Points, in no order, along strands that fork, close into loops and pass close to each other.
In the rows, zero is written as 128.
Points whose rows are less than 84.7 apart are linked; no others are. Some points are linked to none.
q_240: [138  76  77  81 126 141 141  71 118  81  67  91 153 110 170 136 103 174
 114 113 133  81 121 123]
q_759: [ 70 140 127 117 115 110 161 149 109 145 138 120 138 134 132  98 129 164
  89 166 112  67 136  69]
q_721: [125 174 105 148 103 122 151 123 127 161 211 124  88 110 159 171 144 161
 178 127  99 142 119 128]
q_450: [ 97  76 144 168 136 183 132 149  53 126 129 130 122 141 147 103 121  84
  77 178 136 132 132 126]
q_332: [133 104 120 159 132 193 145 163  57 111 105 123 126 168 119 129 130 105
 115 151 149 130 142 135]
q_436: [130  73 116 145 174 174 141 159  32  82  96  99 113 124 139 103 122 110
 155 171 154 170 156 158]
q_744: [ 98 141 156 145 136 105 178 125 141  92 153 107 114 111 221 139 127 180
 152 127  98  85 145 108]
q_282: [187 146  81 114 133  96 112 108 174 174 147 118  85 134  91 167 122 103
 158  82 145 144 110 135]
q_563: [126 108 188 140 149 162 121 150  68  72 112 129 117 112 153 107 126 115
  83 200 127 170 120 161]
q_897: [159 153  98  95 134 173 105 129 143  63  94 139 139 104  79 121 137 158
 143 110 127 140 135 139]
q_106: [152 173 138 117 111 145 111 133 129 140 150 131 131 131 137 145 138 129
 109 164 103 169 131 154]
q_709: [128  91 126 106 157 112 122 103 171 119  75  91 160 120 122  96 117 133
 106  74 125  75 138  96]
q_678: [118 101 148 116 166  98 104  64 164 119 102 108 155  66 174 125  94 165
  83  98  89 113 134 127]
q_120: [119  98  97  92 133 133 130  82 132  65  63 110 156 127 116  85  97 164
  93 109 134 107 132 130]
q_940: [140 142 131 120 139 173 122 140  82  87  99 131 105  89 145 140 124 124
 155 177 140 194 172 215]
q_947: [138 135 169 127 168  93 101 127 153 168 121 132 149 135  93  99 148 123
 109  79 126 116 100  75]
q_270: [106 136 171 119 120 120 146 151  92  66 100 119 136 154 126 102 114 162
  78 204 115 125 122 144]
q_462: [115 106 169 156 114 107  94  98 128 176 159 125 142 125 140 116 136  53
  89 145 163 190 124 178]
q_545: [127 121 112 140 110 131 113 130 147 112 121 141 100 137 126 110 146  33
 165 135 162 177 144 205]
q_776: [102  73 146 186 142 174 111 141  85 136 142 137 123 141 152  82 108  61
  97 149 128 159 133 133]
q_99: [121  99 111 121 143 105 164 115 127 125  84  62 157 115 187 154 110 146
 116  98 135  56 130  92]
q_364: [153 152 130 132 109 132 106 125 141 176 145 129 129 146 124 152 132 103
 120 134 128 176 129 148]
q_41: [110 147 161 104 160  66  73  91 182 139 124 133 173  90 108 107 132 125
  93  97 106 136 116 127]
q_398: [109 148 146 122 107 139 159 154  92 109 148 136 123 151 143 113 133 190
  93 211  92 110 134 116]
q_249: [117 118 138 140 106 169 142 149 102 179 145 156 126 171 122 137 121 139
 109 141 110 133 146 104]
q_626: [137 125 119 111 149 171 158 156  29  67  88 111 133 156 104 129 140 141
 152 168 163 142 138 148]
q_95: [164 119 109 144 106  65 119 129 166 200 143 143 115 152  93 155 114  83
 139 112 179 161 122 141]
q_771: [142 165 119 119 121  89 150  94 158 137 187 108  82  83 141 175 172 126
 172  96 129 136 101 128]
q_464: [114  67 163 180 146 161  97 137 111 176 133 144 134 172 117 119 110  55
  99 107 156 145 122 110]
q_449: [145 121 159 111 174  99  90 118 181 146 101 124 151 122  91  98 140 117
 118  59 129 103 108  82]
q_227: [115 121 135 111 128 104 134  98 152  70 118  99 121  87 178 108  82 200
 101 154  70 121 128 151]
q_362: [114 141 121 120 124 154 147 153  94 110 115 105 143 171  94 107 142 138
  93 150 146  93 129  93]
q_974: [ 91 141 127 128 115 110 173 143 113  96 160 109 111 127 181 101 126 204
 127 183  85  76 136 105]
q_512: [130 128 127 165 115 172 114 159 116 126 123 146 113 152 152 113 119  79
 154 141 149 174 154 175]
q_437: [103 131 137 135 124 105 175 126 128  80 152  91 113 119 210 117 116 196
 138 157  88  77 141 119]
q_778: [118 123 166 136 156 104 146  83 156 104 111 112 146  75 210 185 104 156
 126  77 103 109 139 125]
q_80: [122 168 106  99 120 118 116 109 163  49 143 132 122  69 146 130 122 180
 139 160  80 130 137 169]
q_480: [160 112 108  99 146 147 133 144 160 113  91  95 123 151  90 103 145 132
 140  79 152  63 118  76]
q_328: [185 149  87 136 128 178 127 155 134 145 134 118  94 166 104 135 126 155
 169  99 116 116 130 122]
q_380: [164 111 119 107 106  98 116  76 162 160 129 134 126 128  85 171 154  76
 112 124 129 183 127 184]
q_718: [132  96 143 113 170  99 109 112 181 136  80 105 156 117 115  96 125 123
 117  58 126  78 127  83]
q_429: [148 116 139 143 159 111 148 147 150 150 133 143  92 119 153 142 151 129
 175  64 145  69  96  45]
q_154: [ 57 146 137 122 105 104 145 145  89 111 110  98 145 157 132  90  91 160
  61 200 146  87 119 110]
q_355: [182 129 124 112 166 132 109 135 176 150 128 118  97 126 103 126 139 127
 152  63 141  96 102  68]
q_311: [ 92 131 131 150  70 159 131 158 122 146 165 180 112 146 170 100 120 102
 167 174 137 167 164 178]
q_836: [155 155  88 147 100 138 124 149 146 179 166 139  98 159 129 158 114 144
 176 121 116 147 133 134]
q_454: [122 160 110 145  92 130 144 139 114 178 205 147 109 127 158 165 124 168
 157 149  81 154 132 123]
q_223: [ 74 138 178 134 134  73 143 129 120 144 133 132 146 143 144  91 116 167
  63 181  86  99 127  91]
q_523: [123  95 112 161 112 184 136 171 112 161 119 160 104 203 103 134  96 103
 143 115 149 112 150 117]
q_570: [ 91 107 190 136 126 131 132 134  85 204 153 173 153 149 118 130 127 120
  75 142 116 141 127  90]
q_300: [130  84 110 102 147 111 139  98 148 124  69  71 163 115 153 122 109 139
 104  84 134  65 132 100]
q_212: [111 120 168 154 167  50 125 113 144 159 114 134 162  98 173  95 136 128
 114  72  98  95  95  91]
q_354: [107 109 180 121 155 129  94 119 115  38  85 144 165 114 100 112  95 125
  66 168 127 155 121 158]
q_517: [121 119  96 139  92 189 162 172  93 171 142 158 108 185 115 141 102 160
 160 137 103 100 158 127]
q_872: [109 123 120 141  58 133 130 158 148 165 171 181 112 151 147 120 128  95
 177 163 155 161 152 167]
q_817: [105 124 178 126 165 111 112 124 131 110 105 112 171 160  88  97 128 112
  62 126 128 107 125 107]
q_54: [118 165 148 141 131  73 131 119 141 161 182 133 129  83 147 133 156 143
 137 111 108 143  92  87]
q_66: [100 160 180 123 151  46 106 107 154 138 151 125 157  99 157 103 119 157
  87 147  77 140 114 126]
q_204: [135 114  98  98 135 133 138 139 152 116  82  77 137 150 100  96 137 125
 130  85 168  49 122  75]
q_495: [107  82 102 165 113 197 144 178  83 146 112 150 111 190 105 130 100  85
 139 127 159 101 152 126]
q_515: [131 123 140 113 140 158 156 159  40  59  93 120 129 148 121 123 136 146
 128 188 152 144 134 153]
q_296: [118 108 126 146  88 108 126 117 154 133 150 139 109 140 131 100 154  43
 142 154 165 184 141 195]
q_982: [193 143 100  95 154 151  90 120 185 135 126 119  93 119  83 140 133 119
 156  65 138 118 109 108]
q_858: [125 133 106 103 141  96  91  73 213 108 133 134 124  62 117 155 154 115
 147  83 126 112 116 120]
q_333: [168 137  83 117  97 125 119 126 165 139 113 142 101 155 102 161 134  79
 167 125 138 165 143 200]
q_819: [103 100 159 154  79  84 126 141 126 224 163 175 150 116 126 132 103 100
 118 128 162 173 133 135]
q_504: [136  99  55  75 121 142 150 105 116  57  64 103 150 130 141 102 118 171
 174 105 146  80 127 134]
q_246: [138 140 102 147  94 117 127 148 141 200 169 153 109 153 126 157 104 134
 161 121 127 157 132 119]
q_463: [138  86 128 177 153 166  85 150 126 124 113 126 122 143 128 101 109  33
 134 108 155 168 127 151]
q_439: [129 144 159  89 135  71  85  78 161 150 141 139 167  96  83 150 164  98
  82 134 123 161 108 155]
q_190: [124 137 203 125 138 147 100 131 105  90 124 139 134 105 150 118 128 109
  67 200 121 177 117 173]
q_750: [129 122 177 129 122 112  91  90 126 164 148 126 153 119 134 136 146  63
  77 154 150 187 121 185]
q_342: [129 124 128 104 141 117 123 113 167  82 110 106 150 113 132  94 113 160
 109 114  97 106 139 119]
q_51: [100 119 156 169 124 144 102 119 104 136 158 134 115 118 169  84 116  63
  94 171 132 196 131 180]
q_265: [158 139  72 133 111 192 163 157  85 137 121 111 106 173  93 121 140 175
 167 130 131  78 133 115]
q_197: [131 112 128 165  84  52 135 142 132 228 157 170 139 107 103 155 104 110
 122 118 162 162 117 131]
q_14: [158 139  94 135  91 120 118 147 165 146 128 151 100 169 119 144 133  76
 182 137 159 156 144 189]
q_888: [159 150 144 106 149 137  90 122 166 141 126 122 137 131  79 131 138 110
 115  94 127 145 112 113]
q_139: [144 117 151 134 157 182 102 138  88  80 102 131 135 103 126 132 126  86
 108 149 139 183 137 169]
q_535: [101  86 101 165 119 199 149 171  48 131 107 128 122 168 119 127 114  88
 120 149 162 108 143 129]
q_316: [126 158 132 103 125 112 124 123 151  58 128 120 131  97 150 108 103 190
 114 170  70 133 131 157]
q_102: [173 151 100 123 135 189 103 144 121 107  88 132 115 132  87 156 121 110
 159 108 139 167 148 178]
q_659: [146 152 117 124 117  67 164  84 147 147 189 107  89  83 124 177 174 127
 156 100 119 149  98 136]
q_558: [162 123 153 133 149 134  71 114 150 172 120 127 138 152  81 153 120  61
 105  89 166 166 108 140]
q_247: [117 162 148 153 125  83 149 120 130 161 189 142 113  78 159 142 155 143
 155  97 120 134  84  79]
q_605: [100 132 167 118 130 106 137 131 112  76  99 111 149 156 120  94 103 153
  62 179 115 117 126 137]
q_584: [121 121 184 148 137 155  96 116  98 124 144 131 127 113 162 108 126  75
  75 176 131 188 122 172]
q_859: [136 137  96  93 135 149 124 118 123  36  80 145 147 111  90 103 124 186
 148 130 127 139 142 143]
q_330: [ 91  87 160 154 132 169 134 151  51 112 129 126 133 141 137 111 127  94
  57 200 145 117 119 119]
q_583: [153 161 111 104 136 117 117 108 176 126 168 107  98  88 130 159 158 125
 170  92 117 125 107 118]
q_531: [140 141  99  87 146 165 160 142  39  62  83 110 138 157  83 121 144 159
 178 149 162 127 134 144]
q_951: [158 135  82 145 122 196 163 164  56 119  94 117 118 183  88 129 132 154
 172 136 152 110 145 142]
q_17: [155 129 133 140 138 191 134 160  81  98 100 123 131 161 107 130 132 119
 124 135 140 151 140 148]
q_372: [151 127 101 161 126 195 156 172  63 116  90 131 122 178 112 129 120 143
 185 145 148 134 164 163]
q_662: [143 115 105 115 132 151 128 113 186  53 121 114 132  93 167 164 123 162
 191  80 126  83 144 127]
q_137: [124 123 187 137 159 140 103 134 115 119 118 123 164 162  95 116 140  99
  69 133 131 129 121 107]
q_683: [114  78 108 185 147 178 119 183  92 106 116 141 106 145 134  76 118  65
 168 133 147 152 155 140]
q_231: [ 85 132  95  87 137 120 130 123  69  49  66  93 160 155 102  93  89 121
 107 137 172 115 101 131]
q_898: [119  77 108 173 154 178 140 171  50  97 103 116 108 135 143  91 119  93
 160 155 146 160 163 156]
q_168: [127 149 117 167  94  52 164 113 116 193 194 139 110  79 127 170 144 135
 132 118 122 158  93 121]
q_905: [150 167 117  96 130 168 109 130 111  67  99 150 132  87 102 152 138 150
 132 165 123 176 151 182]
q_286: [135 119 110 135 131 159 139 153 115 194 126 143  99 182  81 135 119 131
 124  95 135  96 129  70]
q_591: [189 149  85 101 138 137  93 114 178 154 128 123  91 132  77 160 123 103
 148  80 139 141 112 139]
q_758: [159 144  97 109  91 108 135 106 146 148 146 126 118 131 128 172 155 101
 132 158 100 176 138 195]
q_428: [145 159 145 104 131 169 117 142  86  75 101 142 116  88 138 143 130 146
 130 192 125 188 155 202]
q_975: [137  97 142 166 144 154  77 128 135 138 124 123 130 138 127 113 114  28
 116 110 160 177 121 163]
q_851: [110 125 164 116 174  64  85  89 172 145 110 124 174  89 134  97 118 136
  91  79  97 121 120 124]
q_614: [102 162 169 147 130  98 167 126 155 109 158 132 118 101 216 154 148 158
 174  97 116 102 130 100]
q_424: [127  89  67  79 122 141 137  85 127  72  55 101 156 123 137 102 105 163
 126  98 145  89 128 127]
q_410: [171 147  77 152 122 158 128 153 143 168 159 137  81 170 117 146 104 156
 194 102 119 116 134 119]
q_687: [107 133 206 138 116 142 117 131  98 145 156 155 134 136 165 117 126 135
  62 210 112 164 127 137]
q_564: [142 144 118 112 132 149 129 119 189  66 148 113 112  87 166 165 143 154
 201  85 125  86 136 129]
q_28: [113 101 109 122 148 134  99  66 143  61  60 132 165 116  94  89  93 162
  69 106 138 131 137 133]
q_435: [114 125 178 148 164  82 154  91 137 127 109 108 146  84 218 154 109 152
 112  86  96  98 124 115]
q_71: [125 138 139 111 152  61 104  88 192 131 140 126 135  61 137 146 148 108
 150  71 127 117  98 113]
q_697: [121 105 125 134 142 111 176 120 132 106  92  77 144 123 193 181 115 152
 142  86 128  60 141  98]
q_150: [150 157  85 103 131 167  85 111 160  68  92 156 137  88  67 134 144 143
 135 111 136 146 137 141]
q_280: [166 145 135 123 157  91 121 117 174 146 152 132  93  83 139 157 149 111
 176  56 159 110  81  86]
q_814: [ 66 123 143 131 128  93 175 144 103 168 151 157 128 100 152 112 140 145
 123 115  93  60 107  48]
q_128: [133  99 121 122 137 132 168 104 143  75 100  86 145 117 193 190 106 173
 152  84 121  75 146 120]
q_663: [168 126 101  97 118  91 114  73 172 156 142 129 115 112  69 179 159  98
 125 108 120 163 110 158]
q_115: [126 125 114  97 145 152 136 134 101  53  76 109 156 155  67 102 132 123
 108 111 156 114 120 120]
q_968: [140 106 169 157 152 166 100 137 112 151 122 126 145 170 102 132 130  77
  89 117 147 148 120 113]
q_742: [181 110 113 105 159 148 126 144 172 125 109 106 104 135 101 117 142 135
 157  68 142  72 115  71]
q_317: [ 98  94 139 184 142 157  99 139  93 125 149 135 115 121 159  64 107  60
 109 157 120 184 133 156]
q_826: [ 95 144 106 113 110 137 157 155 105 120 127 104 140 158 117  94 135 161
 102 158 139  70 131  83]
q_953: [129 168 108  87 119 105 103  88 174  93 148 138 131  81 111 153 154 131
 112 155  85 146 124 160]
q_313: [115 109 142 112 139  99 145  91 141  94 110  87 129  96 182 107  87 192
  86 145  77 106 127 137]
q_873: [ 89  62 151 152 110 161 126 163 121 171 152 177 118 179 120 112  87  67
 139 110 155 131 143 114]
q_594: [101 144 124 128 116 141 171 148 105 124 182 130 108 128 162 123 143 199
 139 169  76  84 137  90]
q_963: [ 56 133 138 119 122  92 167 148 105 166 140 141 138 113 143 101 129 155
  96 146  98  58 124  57]
q_962: [138 160 144 118 108  76 125 105 135 171 177 125 140 106 138 160 160 124
 103 172 103 175 114 146]
q_352: [ 95 127 165 129 160  93 123 124 130 142  99 105 168 156  97  82 133 122
  67 112 130  83 128  86]
q_854: [121 103 129 148  85 119 113 149 161 154 170 169  98 152 109 107 135  50
 163 138 207 157 130 151]
q_433: [ 97  66 156 173 120 156 108 148 122 173 150 164 127 170 128 109  96  60
 124 114 158 150 133 118]
q_841: [137 150 115 139 126 168 126 151 100 104 102 134 108 115 146 128 127 105
 188 161 143 184 183 221]
q_996: [128 126  71  66 133 142 153 117  91  46  67 116 143 139 104  89 133 180
 183 124 148 101 129 138]
q_855: [129  77 117 186 150 178 104 172 106 116 109 132 114 154 128  91 110  50
 149 119 151 157 138 138]
q_856: [146 103  95 111 134 145 111 107 196  66 104 120 140  89 141 135 123 155
 162  76 123  93 140 113]
q_532: [111 113 129 136  67 132 126 167 149 180 170 185 119 157 134 130 103 102
 172 141 157 155 146 140]
q_141: [152 106  73  94 123 150 157 134 134  63  97  87 140 132 142 115 138 167
 192 103 139  54 126 118]
q_303: [111 133 163 144  87 123 116 116 119 185 167 151 135 129 171 127 126 102
  96 178 132 189 139 164]
q_751: [115 121  85  94 116 120 156 128 122  95  91  68 149 140 159  91 112 159
 126 129 142  66 127 112]
q_348: [124 123 117 134 125 146 110 115 123 108 107 134 105 107 135 124 135  42
 137 144 144 192 153 216]
q_568: [117 108 163 138 177  65 118  99 152 155  95 114 166  93 166 105 122 132
 105  66  99  92 115 103]
q_832: [114 154 166 141 142  84 144 115 165 117 148 125 128  86 196 150 143 132
 169  77 121 110 113 101]
q_407: [127 107 142 124 145 126 146  85 153  85 107 103 148  88 199 186 101 172
 129  88 106  97 147 125]
q_632: [151 139  88 135  79  92 141 123 155 168 160 130 107 150 133 169 143 109
 159 151 118 169 139 177]
q_152: [172 149  79 109 107 143 108 112 160 134 109 136 104 134  91 171 140  90
 151 118 124 164 138 192]
q_349: [128  78 144 111 166 110 125  67 143 117  85  93 157  74 174 138 102 171
  75 100  98  91 126 116]
q_611: [156 145  80 105 112 156 113  96 138 110  90 155 109 105  89 177 157  97
 138 140 121 176 153 207]
q_643: [153 140 126 150 128  94 120 132 134 214 158 153 113 125 105 140 120 132
 135  87 136 149  96  80]
q_225: [151 140 113 154 131 181 127 171  96 105  96 134 114 137 134 126 120 113
 207 146 150 168 182 200]
q_142: [137 116 118 140 147 134 157 148 130 169 149 145  79 122 142 141 145 144
 174  74 134  68 103  43]
q_458: [ 93 130 136 133 125 158 137 153  81 124 120 112 150 166  90 121 135 112
  73 156 160  92 122  86]
q_801: [ 92 114 138 142 129 170 133 153  80 162 122 125 142 172  82 134 128  96
  75 135 157  89 125  79]
q_574: [105 128 195 137 130 140 126 137  97 139 139 147 146 157 132 116 132 132
  60 190 116 136 130 108]
q_533: [121 119 133 107 148 109 112  93 180  96 109 111 153  88 146 103 105 158
 105 105  90 111 138 121]
q_774: [152 131 108 169 123 190 139 180  92 113  94 143 114 171 123 123 115 122
 203 139 151 146 173 175]
q_844: [143 156 139  96 141 135  79 105 171 115 121 137 153 110  78 134 142 111
 103 113 119 147 120 132]
q_301: [153 126 114 110 143 173 133 149 102  79  87 105 139 166  61 114 141 119
 117 105 154 109 120 111]
q_171: [115 115 129 140 131 169 136 151  99 178 120 132 115 184  74 136 123 108
  96 110 153  91 126  77]
q_20: [175 118  91 110 132 170 153 151 140  88 125  91 109 135 127 122 156 168
 197 102 132  58 121 103]
q_601: [ 98 114 186 143 134 151 130 144  83 118 129 135 144 158 129 114 133 116
  54 192 130 118 126 112]
q_278: [156 131  97 152 105 157 115 178 152 158 136 177  95 197 108 137  96 111
 189 118 161 128 148 135]
q_699: [130  71 117 125 177 164 135 155  23  72  87  96 123 119 125 116 131 103
 137 176 160 162 135 140]
q_406: [142 177 141 124 111 141 125 144 118 135 163 135 127 132 158 141 137 160
 112 192  85 160 133 146]
q_194: [ 96 118  92  87 148 132 132 119  81  37  61 109 161 150  80 100 108 121
 118 121 169 119 115 128]
q_737: [117 127 149 104 136 113 129 111 138  70  92 116 151 130 121  89  97 165
  76 146  99 124 133 138]
q_987: [120 151 125 101 139 121  69  89 185  92 112 150 162  92  80 124 135 123
  94 119 118 142 129 140]
q_598: [143 118 144 137 157 110 148 143 167 120 125 119 114 117 166 147 147 132
 178  68 133  71 114  65]
q_648: [110 120 102 105 131 116 138 136 141 130  83  69 154 145 119  89 122 125
 112  98 171  53 125  75]
q_703: [144 147  84  88 126 159 160 145  80  68  92 101 138 156  96  96 149 172
 166 137 145  96 124 129]
q_875: [151 161 104  91 109 115 121  91 152 124 152 132 119 102 113 175 162 118
 120 159  86 164 124 176]
q_334: [116 118 135 145  68  92 135 119 140 189 166 145 131 131 152 133 136  91
 121 170 148 185 147 171]
q_691: [148 136 113 122 131 156 145 150 132 129 133 109 116 152 109 110 152 159
 134 120 113  89 128  84]
q_425: [107 111 166 146 161  78 164  97 122 133 107  94 141  93 215 133 111 160
  95 114  90  85 125 104]
q_891: [124 171  95  91 119 119 109  97 171  63 144 138 124  69 128 144 145 158
 132 159  84 134 133 163]
q_616: [107 123 128 131 145 124  80  74 156  60  73 148 164 104  94  98  88 161
  63 129 126 148 134 148]
q_206: [135 141 172 108 126 106  88  92 139 154 142 132 159 112 111 151 153  83
  75 151 133 178 114 169]
q_422: [171 126  81 131  96  71 146 114 167 165 160 123  94 147 106 178 140 109
 163 125 128 160 128 168]
q_8: [127 150 124 167 101  73 162 121 112 189 195 157 101  69 135 155 134 141
 148  83 137 142  77  97]
q_176: [114 144 163 134 150  63 125  95 177 123 129 130 143  67 182 153 135 114
 155  61 123 114 103 117]
q_668: [119 114 121 136  77 113 131 165 143 201 170 184 119 154 125 147  87 124
 167 124 142 153 142 121]
q_522: [ 88 128 158 155 141  79 160 132 127 155 147 150 133 100 173 106 147 147
 132 103  98  88 105  57]
q_57: [108 132 175 141  97 145 119 126 103 176 166 159 132 135 174 126 119 120
  90 186 120 181 141 148]
q_688: [110 131 154 111 122 137 157 160  50  52  94 123 125 149 129 114 128 164
 111 217 135 138 123 152]
q_451: [149 119 106 160  92  47 138 137 146 212 160 156 118 120 102 162 113 109
 138 119 158 158 119 129]
q_623: [ 95 134 168 163 148  58 144 122 134 156 142 150 151  96 178  97 144 141
 122  91  99  98  93  76]
q_216: [122 125  87  77 140 138 139 109  93  32  63 138 142 130  95  97 120 186
 159 134 141 133 139 141]
q_173: [139 134 106 121 121 162 110 112 125 105  92 144 109 103 119 154 139  66
 140 142 139 187 162 218]
q_941: [174 132 104 125 141 172 143 146 150 106 153  99  91 128 142 141 153 165
 202  89 127  75 121 100]
q_232: [126 122 121 123 137 124 155 143 147 115 130  97 125 131 150 107 149 158
 143 113 113  65 132  75]
q_642: [ 59 141 149 120 109 101 156 147  98 135 131 123 143 148 133  97 110 166
  62 196 116  79 130  90]
q_49: [ 94 156 180 136 141  67 130 128 133 144 158 141 148 119 156 101 127 171
  88 169  75 129 121  97]
q_949: [120 140 179 136 153  93 113 130 133 176 138 143 158 137 101 106 149 132
  96 109 118 130 106  77]
q_493: [124 150 149  92 144  61  82  83 173 147 144 136 165  85  90 135 158 109
  97 113 116 148 106 137]
q_220: [126 169 156 124 130  70 116 115 141 164 176 130 142  96 136 133 153 138
 115 140 101 157 100 109]
q_481: [104 105 169 158 100 112 114 130 119 218 161 168 149 138 132 131 108 101
 109 127 156 177 133 124]
q_38: [112 137 113 157  79  67 160 131 117 206 194 154 124  97 138 173 121 140
 138 140 115 171 119 127]
q_641: [114 132 152 139 109 107 139 137 103 209 175 170 138 118 130 141 124 153
 116 128  99 155 110  85]
q_417: [ 84 130 142 128 146 108 131 141 125 167 105 113 149 149  91  89 142 122
  87 110 149  61 121  56]
q_653: [ 96  95 188 150 120 137 119 129  94 208 156 170 152 149 128 129 113 104
  83 129 135 158 127 107]
q_117: [151 152 107 100 135 138 114 112 189  97 160 112  98  83 136 161 152 133
 182  86 120 108 117 124]
q_513: [169 144 144 116 155 132  81 121 159 168 123 126 129 143  71 137 130  97
 114  78 147 148 104 110]
q_768: [ 66 152 125 115 105 119 139 155  67  85 105 100 152 165 127  94  90 148
  81 194 167  98 103 118]
q_869: [152 138  88  91 123 110 101  67 185 122 142 139 112  89  73 173 171 111
 129 112 109 144 112 147]
q_596: [168 105 121 127 103  75 119 101 168 181 131 131 123 147  87 161 134  68
 123 119 161 172 128 173]
q_948: [107 109 145 121 146  87 158 101 128 122 108  77 134 105 193 109 101 171
  84 136  91  88 131 111]
q_823: [110 163 193 108 141  67  88 109 154 128 141 137 166 110 131 116 124 139
  69 171  94 154 117 147]
q_931: [132 157  93 117 132 145  72  88 177  63  85 160 149  84  70 128 144 134
 107 125 139 151 138 141]
q_444: [162 177 101 134 123 172 143 134 135 101 181 103  92 108 153 148 152 177
 201 124  92 106 127 145]
q_634: [125  96 135 147  69  82 143 116 160 163 158 143 120 141 127 115 156  66
 131 159 169 179 147 184]
q_878: [129 171 134 122 131 122 138 133 154  97 179 106 115 104 170 130 148 172
 155 138  85 118 130 116]
q_544: [143 113 108 151 112 166 126 170 137 173 131 170 102 205 100 134  90 115
 165 106 147 120 148 116]
q_384: [120 118 112 159  91 193 155 176  91 147 129 170 117 178 137 125 108 139
 170 155 121 124 172 156]
q_985: [168 145 113 126 130 175 130 151 128 135 128 115 112 163  95 125 142 150
 140 110 117 118 128 107]
q_802: [150 132 125 137 101  60 143  99 140 187 167 120 133 112 116 172 157 113
 115 141 118 177 116 153]
q_79: [127 165 159  96 127 126  92 117 147  76 116 148 147  98 117 130 124 139
  83 178 100 163 129 168]
q_715: [171 179  92 100 122 160 112 132 141 107 138 124 114 108 108 153 148 148
 154 135  96 146 132 168]
q_551: [137 133  75 139 102 192 166 163  86 159 137 129 103 174 100 131 122 175
 165 135 114  75 145 118]
q_652: [120  96 167 146 150 168 139 155  41  74 107 118 105 117 155 104 126 120
  99 204 135 165 130 156]
q_233: [100 142 127 134 117 150 176 143 105 140 193 136 100 121 162 135 148 191
 161 140  79  79 134  78]
q_516: [ 80 134 118 122 130 114 134 146 127 155 101  92 153 143 109  88 123 128
  95 116 167  51 124  61]
q_976: [178 164  90 124 130 176 132 137 144 103 161 102  93 111 133 144 146 169
 206 105 104 102 122 141]
q_658: [125 118 127 133 143 119 161 144 153 115 129 102 120 124 170 132 146 154
 165  99 117  59 131  72]
q_118: [ 84 148 109 104 124 124 137 150  57  61  86  94 155 163 112  97 105 130
 103 170 179 110 101 123]
q_901: [ 91 131 182 141 151  77 123 130 109 188 137 166 163 133 112  94 149 140
  82 119 109 110 103  69]
q_32: [157 142  97 146  96 147 111 173 159 150 136 171  99 183 118 137 112  96
 199 132 166 139 145 160]
q_308: [111 127 126 160  88 185 142 171  99 141 141 175 118 161 164 110 111 128
 168 168 119 147 174 172]
q_943: [168 150 117 134 132 191 117 156 108 109 101 130 126 147 108 140 124 122
 145 124 133 163 147 168]
q_518: [133 128  94 107 140 127  83  89 215  88 114 132 134  71 120 140 137 132
 147  81 126 108 130 116]
q_514: [ 81 124 170 123 130 116 147 139  92 190 144 162 149 144 107 117 139 136
  79 142 106 103 123  68]
q_714: [151 111 149 151 134 131  79 120 148 171 127 130 134 158 104 144 114  51
 113 102 172 173 117 152]
q_589: [133 145 180 138 139  98  99 124 124 195 149 146 159 133 107 130 146 117
  91 123 133 164 106 104]
q_466: [128 165 136 133 108 141 137 146 112 148 185 143 119 134 158 142 137 177
 123 177  77 145 133 119]
q_224: [152 127 108 141 138 144 142 145 134 177 162 132  79 137 126 137 136 156
 166  85 120  99 112  64]
q_160: [181 135  67 124 112  80 131 114 174 165 155 123  80 148  96 175 124 103
 172 103 141 147 119 156]
q_960: [140 183 102 140 113 141 145 124 137 138 205 109  81 114 160 167 151 164
 190 124  97 129 124 137]
q_396: [150 118 101 139 135 137 140 147 132 204 150 158  82 163 103 136 104 145
 154  79 129 106 122  66]
q_702: [158 132 115 128 112  56 157  84 148 161 179 112 110  97 106 182 169 121
 131 121 105 169 107 151]
q_494: [132  88  82  82 124 135 152  83 108  83  82  75 150 113 190 159 101 176
 122 121 131  75 114 125]

A tip is a point with one link. Name the tips that can be reached along the links from each point below, in the order of the rows.
q_614: q_38, q_233
q_240: q_364, q_349, q_699, q_616, q_494
q_516: q_873, q_869, q_589
q_278: q_102, q_652
q_225: q_462, q_905, q_301, q_823

A piece is all that can be reached along the links. How many separate loops has the piece of each point below (a circle has one, a figure eight two, a Y none), and how many tips (points with one link)?
q_703: loops 0, tips 5
q_282: loops 0, tips 3
q_232: loops 0, tips 4
q_594: loops 0, tips 2
q_776: loops 0, tips 2
